The views of a scene show one set of named points, each view turned or mirrored, shifted and resized as a whole, with a little noise and some points left out.

Scene 1
View 1
Gezas: [ 24  -5 -25  11   3 -14 -25 -10  -9   1  -2  -3  -7 -12   3   6  -1  13
   0   2  24  13  12   8]
Remed: [ 32  -2 -43  13  20 -16 -19 -14 -17  -5 -11 -13   4  -5   6   6   6  24
   0   9  19  28   6   5]
virab: [ 16   4  25  16 -23 -11 -10  -6  10 -21   5   8 -31  -4  34   1  -1   6
   6 -22  29  -4 -12  11]
kevi: [  0   6  25   2 -20 -19 -20   7  12 -10   8   0 -35  -6  28   2  -3   2
   3 -18  43   1   5  20]
Gapag: [  9   1  16   8 -21 -17 -22   0  10  -2   7   6 -29 -11  15   2  -5   1
   2 -12  34  -5   7  15]
Zate: [  0   1  35   5 -39 -18 -25   9  20   4  15  15 -41 -17  12   0 -10 -10
   1 -19  40 -17  11  17]
div: [ 27  -6 -12  16  -7 -11 -22 -11  -5   0   1   5 -14 -12   4   2  -3   8
   2  -2  18   5   7   5]
Nam: [ 18  -3 -16   9  -3 -16 -25  -5  -5   2   2  -2 -14 -11   4   5  -2   8
  -1   1  27  10  13   9]
rifog: [ 15  -1 -10   7  -2 -16 -22  -4  -3  -5   0  -3 -15  -9  12   5  -1   9
   0  -4  31  12   8  12]
Mami: [ 44  -6 -41  24  17  -8 -12 -26 -22 -13 -13  -7   5  -2  11   5   6  28
   5   5   6  25  -9  -2]
Dibig: [ 17  -1   9  14 -17 -12 -18  -5   5  -6   4   8 -24 -11  16   2  -4   5
   3 -14  25  -1   2  10]
zug: [ 13   2  10  11 -13 -13 -13  -3   3 -15   0  -1 -24  -5  29   3   1  10
   5 -14  32   7  -5  13]
musup: [  2   1  -5  -3  -8 -23 -31   7   1   9   5  -4 -20 -12   3   7  -4   2
  -3   0  42   8  22  18]
mit: [ 15   3  -3  10  -2 -15 -16  -5  -2 -12  -2  -6 -17  -4  23   3   2  13
   4 -10  31  12   0  13]
Bine: [-10   2  13 -10 -18 -26 -33  18  12  13  13  -2 -30 -15   3   6  -8  -6
  -4  -6  52  -1  27  23]
fep: [ 22  -4  -6  13 -14 -13 -25  -7   0   4   3   9 -19 -16   1   2  -5   5
  -1  -3  22  -1   8  10]
Daba: [ 24  -3  -4  17  -9 -11 -16 -12   0 -10   0   3 -15  -6  18   2   0  12
   5 -10  20   4  -3   7]
lile: [ 12  -3 -49  -6  24 -25 -37   1 -18  15  -4 -19   4 -12 -15  11   1  14
  -7  17  38  29  33  14]
mal: [ 19  -3  23  17 -32 -10 -18  -3  13  -3   8  19 -32 -15  14   0  -9  -3
   3 -18  22 -15   1  10]
Lagep: [ 15   0  -9   7  -2 -17 -21  -4  -3  -4   0  -3 -15  -8  13   4   0  10
   0  -6  31  12   8  11]
View 2
div: [-15 -33   1  15   1  12  37 -11  13   1   1 -25  -4 -15   6  11  23  -2
   7  12  10  20   7 -10]
virab: [-27 -30  -8  -4   9  30  27 -31 -13  11   3   8  23   0  20  23  25  12
   6  18 -20   0  33  10]
Daba: [-17 -30  -3  15   6  19  32 -18   3   8   4 -12   4 -13   9  16  23   5
  12  18   4  15  14  -5]
Remed: [ 14 -16 -12  49  13   8  40  -1  24   8   5 -28 -16 -29 -18  18  40   0
  22  26  34  22 -16 -17]
Bine: [-19 -16 -10 -24   5  23  48 -17  12 -35   2 -24  -2  21  28   2  39   6
 -30 -14  -5  17 -12   3]
musup: [ -7 -11 -14  -6   7  17  43 -14  13 -26   1 -22  -5   8  17   7  42   7
 -19  -3   7  15 -15  -1]
Gezas: [ -2 -24  -4  23   6  12  40  -6  19  -4   0 -31 -12 -18   1  10  33  -3
   7  14  22  22  -6 -12]
fep: [-19 -35   3   4  -1  18  38 -12  13  -6   0 -24  -3  -9  18   8  21  -5
  -2   6   5  22   8  -9]
lile: [ 22   0 -17  29  13   4  52   4  38 -25   2 -46 -30 -15 -10   6  53   1
  -7   0  41  27 -44 -18]
Mami: [  7 -29  -4  60   9   6  32  -2  19  25   4 -24 -14 -43 -17  24  28  -2
  39  38  34  20   4 -19]
rifog: [ -7 -18 -11  12   9  19  38 -15  10  -5   4 -18  -4  -7   5  14  35   6
   0  11   9  14   0  -3]
mit: [ -6 -17 -14  16  14  24  35 -23   3   3   4  -7   7  -6   3  20  37  12
   7  19   3   8   5   3]
Nam: [ -7 -23  -5  13   5  14  40  -9  16  -8   4 -25 -10  -9   7  10  32   2
  -2   8  13  18  -5  -8]
Gapag: [-24 -26  -8 -14   7  27  36 -25  -1 -10   3  -7  11   8  22  12  28   6
 -11   3 -13   9  14   6]
View 3
Zate: [-22   7 -17  32   5 -46  12  -6  -5 -35   1 -13   0  30 -33 -44   6   0
  -4   3  28  56  -5  19]
Gezas: [-37  -4  10   9   7   4 -12 -16  10 -16  26  -6 -13 -16   8   7  -7  -5
  15   1 -14  12 -36  14]
Dibig: [-24  -1   8  25  13 -31  -1  -7  -9 -12  12 -11  -2   9 -10 -13   3   1
   5   7   8  26 -19  21]
Gapag: [-17   1  -4  27  10 -33   0  -6  -5 -23  10 -10  -5  11 -17 -23   6  -3
   3   2  14  33 -16  19]
Daba: [-27  -4  17  23  18 -21  -9  -9 -10  -5  17 -11  -4   0  -1   1   3   0
   7   5   0  14 -26  18]
div: [-39  -2  16  14   8 -11  -7 -12   2 -11  16  -9  -3  -8   0   6  -8   2
  10   4  -3  19 -27  15]
fep: [-41  -3  17  12  10 -13  -8 -10   0 -12  14 -10   0  -2   0   4 -11   2
   9   3  -3  22 -24  16]
musup: [-24   4 -19  13   2  -6  -3 -18  13 -40  23  -4 -22  -3  -7 -20   3 -14
  13  -3   3  33 -31  16]
Nam: [-34  -1   1  13   5  -4  -8 -16   7 -24  23  -8 -12  -9   2  -2  -4  -4
  14   2  -7  22 -33  16]
lile: [-40  -2 -14 -10  -5  37 -17 -28  31 -41  43   2 -36 -37  19   6 -12 -21
  26  -5 -25  13 -55  10]
kevi: [ -4   2 -16  34  15 -39   3  -9 -10 -25  19 -10 -14  14 -17 -34  23 -10
   2   2  16  31 -18  24]
mal: [-24   3  -2  28  10 -42   6  -4  -6 -24   2 -14   3  23 -24 -29   1   5
  -3   4  20  43 -10  18]
zug: [ -8  -3   3  33  20 -36  -8  -7 -12 -10  22 -11 -11   6  -7 -14  21  -6
   4   5   6  14 -23  23]
Lagep: [-20  -2   0  17  10 -11  -9 -13   3 -19  26  -7 -15  -6   2  -6   7  -9
  10   0  -2  17 -31  19]
virab: [ -6  -3  11  38  25 -51  -4  -3 -22  -2  13 -14   0  17 -15 -21  21   0
  -1   8  15  19 -15  24]
Mami: [-38 -13  42   9  21   7 -26 -13  -2  15  32  -7  -9 -32  26  39  -6   0
  19   6 -25 -16 -45  19]
rifog: [-23  -1   3  17  10 -11 -10 -15   2 -18  24  -7 -13  -7   1  -4   4  -9
   9   4  -3  17 -32  18]
View 4
fep: [  4  -4  -7   4   4   3   6  -2 -19  11 -10 -16  17  -5 -22   7  13  15
  16 -29 -12 -17  -1  -7]
mit: [  4 -10   9 -13  10  12  18   5  -7  17 -14 -19  17  -2 -21  28  33   8
  12 -36  -4 -22   0  -6]
Zate: [ 20 -11  25   5   7  18  -8   3 -21  18 -11  -4 -10 -13 -17  -9  13  27
  17 -17  -9 -10  11  36]
Gezas: [ -5  -2 -17  -4   9   4  20  -7 -18   8  -9 -13  30   1 -23  24  20   8
  11 -34 -11 -22  -2 -24]
div: [  1  -3 -11   3   4   1  10  -2 -17  11 -12 -21  21  -3 -24  14  17  12
  18 -35 -13 -22  -3 -14]
Remed: [-12  -3 -23 -10   8   2  31  -6 -12   9 -12 -19  41   4 -24  39  32  -2
  10 -45  -7 -30  -4 -47]
Lagep: [  0  -7   0  -8  11  10  18  -1 -13  13 -10 -11  19  -1 -20  23  27  10
  12 -33  -5 -21   0 -10]
virab: [ 17 -14  25  -9   4   9  -1  14  -3  23 -21 -35  -3  -8 -20  13  31  14
  19 -35  -4 -15  -3  17]
rifog: [  1  -5  -1  -6   9  10  17  -1 -13  13 -11 -11  19  -2 -21  23  25  11
  13 -33  -6 -20   2 -11]
Bine: [  6  -4   9   1  15  23  11  -7 -28  11  -1  20   7  -8 -18   5  13  23
  10 -14  -7 -14  17  13]
zug: [  9 -11   8  -6   6   8   7   6  -8  16 -17 -26  10  -4 -22  16  27  13
  16 -35  -7 -20  -2   2]
Dibig: [ 10  -9   8  -1   4   7   3   3 -11  15 -15 -22   8  -5 -22   9  21  16
  17 -32  -8 -17   0   5]
kevi: [ 13 -14  28 -12  12  22   7   6 -13  20 -13  -8  -3  -7 -18  14  29  18
  11 -25  -2 -16  10  22]
mal: [ 17 -10  13   3   1   6  -7   6 -13  17 -18 -27  -3 -10 -20  -4  15  22
  22 -27 -10 -12  -2  21]
Mami: [-10  -3 -29 -10   3  -9  24   1  -3   7 -20 -43  43   4 -25  38  31  -4
  15 -53 -10 -30 -17 -48]
Gapag: [ 11 -11  15  -3   7  15   4   4 -15  16 -12 -13   5  -5 -20   7  21  18
  16 -26  -8 -15   5  14]
Nam: [ -1  -2 -10  -2   7   8  18  -4 -17  10  -8  -7  24  -1 -22  19  19  11
  12 -30  -9 -22   3 -15]

In a view up to two points have been moved. Name them for each view, in the order of its rows, or write -.
view 1 -> Bine
view 2 -> -
view 3 -> fep, mal
view 4 -> zug
